Points, in no order, along strands that fork and pass close to each other.
Points whose rows are less than 110 apart are linked; no others are. Some points are linked to none.
<160>: [ -8 -30  22   4  40 -22  12 -19 -23 -18 -15   6 -57  41 -19 -38   9  17
 -56  21]
<849>: [-44  20 -34 -16 -25   1 -48  28  35  -9  31  34  43  11   0 -56  50   8
 -10 -21]
<213>: [ 42  48  -9   9 -78   7   2   8   6 -14  16  11  24  -4 -57  39   8  -6
   5 -14]
<204>: [  3  69  -3  26  -4  46 -10  16  -6  -5 -17  14 -17 -27  22  71   5 -53
  45 -31]
<53>: [ 15 -69  22  20   8 -53  25  16  -4 -33 -31  -4 -21  25  26 -61 -33 -21
 -60  12]
<755>: [-24 -13   3  11  57  41   8  40   9  64   9  17  47 -47   7 -13   1  -5
  -2   9]
<77>: [-13  70 -12  12 -27   9  29  73   9 -14 -36 -24   3 -24 -19  25  14 -24
  -5 -14]
<181>: [-16 -56   0  -8  34 -30 -12  48  22  31  10   8  -4 -48  56 -47  21 -40
 -13  22]
<355>: [ 23 -20 -30 -27 -16 -25   8  19   8  -2 -20 -33  14 -37  11  -1  -3  58
   1  32]
<794>: [ 17 -13  -2  -1  -1 -24   8   3  -7  19  13  22 -27   5 -48  16  32  -9
 -25  36]
<342>: [-33 -45  -8 -10  40  35   0 -42 -43   0 -19  28   0  25  -1 -15 -38  -7
 -15 -11]
<567>: [ 46  35  10  34 -56  11  23 -15 -11 -23  13 -38  10   9 -29  24 -30  -1
 -17 -11]
<330>: [-14  35 -15 -16  20  40   9  27   2  40 -39   9  47 -41  -5  58 -21  29
  63 -12]
<486>: [ 27 -55  19 -20 -11   1  -1 -70   2  28  53 -25  13  -8   1  10 -36   5
  28  19]
<800>: [-39 -56   6 -65   8   2   0 -38  -8  -1  11  21 -39  -5 -42  17   2 -20
  16  16]
<775>: [-13 -22 -24 -23 -29   5 -37 -35   8  26  29  25  31 -10  -6  25  10  -8
  28 -16]
<72>: [  8  -6  -4  32  30  53   4  -6  16  37  32  42  42 -38   8  -2 -13 -39
   0  -8]
<416>: [ 14  16 -54  -7  -4  -2 -18 -14  -7 -14 -16  66  31  36 -31  13  19  48
  -1  10]
<61>: [-38  16 -11 -52   5  11 -17  20  10  12  17   0  20  20 -57 -30  27  70
  20   6]
<208>: [  7 -76  -3 -20  -4 -40  24 -38  11 -27 -37   6 -47  11   4  12 -27 -41
  -2   9]
<896>: [ 10 -15  -2 -13 -28   4  48   3  32 -54  -4 -38 -17 -32   7 -11 -30 -58
  -5   4]
<378>: [ 10 -44  -6 -37  -6 -61 -50  -8  -8  -5  -6  18 -44   9  23 -21  40  52
  -3   7]
<307>: [  6  -5 -17  -5   5  62  16   9  24  10  -7 -12  53 -83  38  14 -53  -9
  34 -19]
<789>: [-14  43  24  34   0  31  16 -11 -17   5  10 -26 -25  -1   1  40  -3 -66
   6 -20]
<870>: [ 12  46 -16  20  22  60  -3  -3  29  14  28  31  17 -31  11  29  18 -34
  45  -8]
<674>: [-29  -7 -14 -26 -16   0 -40 -16 -22  -7  -6  22  15  38 -34 -22  11  64
 -11 -13]
<522>: [-13 -32 -17  -4  38  -9 -13  23  -7  50 -18  15   3 -37  38  10   6 -11
   4  17]
<40>: [-46 -55  23 -50  43   3 -24  -1 -35  39   1  14 -40   2 -24 -17   9  22
   4  10]
<352>: [105  67  25  39  13  74  12   7   0 -18  29  25  -8 -21 -11  50 -18  -5
  44  10]
<359>: [ 39  -1 -41 -18  29  12  17 -28  16 -13   2   5   6 -20   3  13   2  41
  24  40]
<713>: [-32  -4   6 -14   6  39  16 -71 -32 -34 -13 -17 -20  21 -15  24 -40  -4
   8 -21]
<907>: [ 20  19  -7  38 -11  -1  23 -30   0 -42  11  20 -15  28  -8 -13   2 -41
 -44   3]
<320>: [  2  -1  42  35 -12  -2  39 -15 -17   1  -2 -59 -23   0  24  26 -42 -72
  -9 -15]
<54>: [-44   1  -4 -23  42   4 -15  48 -10 -13  -9 -17   3   9  18 -79  14  61
 -21  -1]
<16>: [ 13 -71   9 -21   3 -62 -56  42 -12 -18 -14  38 -14 -21  47 -91   1   8
 -30 -12]
<347>: [-25  66 -23  26 -58 -18 -24  24  16  -3  -4   4  34  30   0  27  44 -21
  -6 -33]
<821>: [-31 -67  47  -2   9 -21   8 -23  10 -17  37 -46 -16  31  33 -72 -31 -46
 -17  -9]
<805>: [-28 -34  12  -2 -20 -63 -37 -44 -11 -33 -40  39 -67  54  17 -14  23  14
 -50 -28]
<733>: [ 21 -46 -32   4   3 -13  10 -44   8 -32   0  41 -15  11   5  -6  -9 -43
 -14  14]
<833>: [-41  -2  -5 -12 -39 -36  -9 -13   0 -41 -43   3 -32  26   1  -2  16  22
 -50 -23]
<531>: [ 37  14 -11   1  34  14  17 -50 -24  -5  -7   2 -15  -1 -12  59 -12  13
  26  36]
<435>: [ 20  56   2 -11   8  61 -16  -9  13  24  -4  28  47 -34 -13  82 -20  26
  97 -23]
<764>: [ -9 -50  18 -23  31 -29 -47   3 -11  72  28  28 -21  -6 -14  -4  44  23
  19  22]
<276>: [-35 -37   1  -9 -51 -29   8  25  -9 -29 -43 -50  13  -9  29 -23 -43  -4
 -40 -25]
<566>: [ 53 -23  24  23   1  12  16 -41   8  40  52 -12   8 -24  10  26 -21 -49
  21  24]
<243>: [ 29  89  12   0  28  18  16   9  11  39 -15  19  27  14 -40  75  -1  35
  92   8]
<540>: [-27  17 -24   5 -29  10  21   0 -13 -44 -42 -21  16   6   1  -1 -30  15
 -34 -23]
<611>: [ 15 -86  22   6  46 -41 -19  17 -24   0  -9  25 -18  10  53 -87 -23  -5
 -32   1]
<482>: [-21  60   6  29  14   5   7  28  -7  41  -5 -36  40  37  -4   4  11  37
  17  -6]
<670>: [-45  65 -41  -4 -18  -5 -21  17  34 -21   5   5  21  34   7 -16  56  11
  14 -15]
<573>: [ -5 -51  27   1   7   9  -3 -41  -6  15  57 -15   8  25  -2 -45 -25 -23
 -11   7]
<86>: [  5  12 -19 -20 -12  24  19  12  37 -16  12 -35   9 -67  30   5 -13 -23
  32   8]
<81>: [ 15  52   9  14  30  45  25  13  18  37  30 -41  38  -7 -15  -2  -7  37
  35  17]
<893>: [ 15 -54  41  11 -11 -22  75   2  31 -42  -9 -50 -19  10  -4 -26 -63 -76
 -19  -4]
<515>: [-15  10   1  31 -47 -34 -34 -13 -10  11   6 -15  18  30  39  17  17 -23
 -21 -26]
<372>: [-32   7  54   5  15 -44 -31  37 -33  31  -4 -29 -34  46 -16 -45  33  56
 -36  -8]
<293>: [ 36  51  10   5  16  21  19  -4 -28  11 -17  21  -8  -1 -63  93   1  12
  40  13]
<107>: [ 12  12  22  35 -33 -31  16  18   4   6  33  -1 -15  20 -32 -15  30 -54
 -57  15]
<867>: [ 61  88  -4  16  10  50  28   6  15 -44   9  -2 -21  -8 -23  33  12   5
  36  16]
<212>: [ -3  17  21  15 -33 -50  32 -39  14 -42 -31 -69 -48  21  21  11  -7  47
 -41   5]
<503>: [-12  23  16  25  22 -27 -24  26 -16  53  13  -8   5  44  -2 -17  44  33
 -21  14]
<767>: [  2  -8   1  -2   6   2 -18 -18  -8  57  35  35  17   9 -46  30  28   5
  16  17]
<863>: [-30  26  -9  -1   5  20  35  44 -28   8 -47  -3 -12 -12 -40  39   0 -14
  -9  -4]
<743>: [ 40  58 -30  26 -26  23 -11 -15  -9  -3   7  54  46  32 -44  42   1  19
  18 -14]
<375>: [-17   1 -33 -19 -35   3 -32 -25  36 -10  50  34  13   2  -6 -10  48 -39
   2 -13]
<383>: [-12  17 -39 -22  -3 -13 -16  35  29  21 -28  -4  44 -19  25   2  18  56
  29   6]
<708>: [ 36  58  -8  25  -7  47  34 -13  17 -68   1  10 -28  -3 -12  10   5 -39
  -6  -4]
<600>: [  9  31 -14   6  13  44  30  24 -33   4 -49 -13  19 -33  -8  48 -50  19
  18  -4]
<207>: [ 44  79   5   3 -20  60  30  43  35 -18  41  -3  16 -25 -58   6  11  -6
  36   8]
<675>: [-24 -25   0  -3 -49 -32 -29  28 -10   9   1 -14  30  -4  25 -17  -1   3
 -29 -20]
<577>: [ 30 -57 -30 -18  -7 -55 -64  12   9  11  -3  32   7 -23  55 -43  25  41
  -3   9]
<12>: [-66  -1 -33 -35   9  23   7  27 -11 -39 -42 -15   8 -13  10 -35  -9  32
 -19 -13]
<377>: [-22  19   1 -24  30  44  11   4  23  16  51 -18  16  -4 -40 -31  22  23
  17  17]
<773>: [ -8 -58   9  -6   7 -72 -45 -37 -10 -12 -19   9 -58  27  66 -24  24  -4
 -16 -12]
<145>: [  6 -80  38  12 -19 -65  29  15  22 -35   4 -43   3  22  33 -64 -46 -61
 -40  -5]
<843>: [-31  -9  68  10 -16 -73 -46  24 -26  -2 -17  -6 -69  37   5 -47  44  30
 -58 -28]
<712>: [ -7 -52   0  -9  33 -37  18  -7 -11  23 -27  -5 -51 -14  26  26   3 -30
   1  33]
<440>: [ 66  34  20  30 -22  51  10 -27 -22 -11  20   2  11  -6 -15  46 -45 -19
  23 -14]
<308>: [-16  -5  -7 -17  33 -13 -20  55  12  35   7 -20  34 -20  33 -52  20  68
  11  18]
<815>: [ -4 -18 -29  10  54  53  -1 -41 -12  12  12  62  24  -3   4 -10 -18  -6
  -3   0]
<52>: [ 16  14  26  27 -23 -35  34 -17   1 -16 -12 -82 -25   1  40  23 -17  -7
 -16  10]

A fork is a point with three links, a tip a point with one. Leave the first point through the second and follow the links. Name the first fork or tip that comes.
<352>; <440> | <843>
<377>; <61> | <867>
<540>; <12> | <77>
<435>; <243> | <540>

Follow the links from the first point to the second, and from the first to the third. Name the last point that the two ways share.
<378>; <40>; <867> | <767>
<800>; <611>; <204> | <767>
<794>; <86>; <383> | <540>
<863>; <708>; <86> | <540>

Name the points in between on the shortest way along the links from the first point to the second, in order.
<181>; <764> | <522> > <712> > <208> > <733> > <907> > <107> > <794> > <767>
<352>; <212> | <867> > <708> > <907> > <733> > <208> > <712> > <522> > <755> > <72> > <870> > <204> > <789> > <320> > <52>
<755>; <833> | <522> > <712> > <208> > <733> > <907> > <107> > <794> > <767> > <775> > <375> > <849> > <670> > <347> > <515> > <675> > <276> > <540>
<794>; <81> | <107> > <907> > <708> > <867> > <352> > <440> > <567> > <213> > <743> > <416> > <674> > <61> > <377>
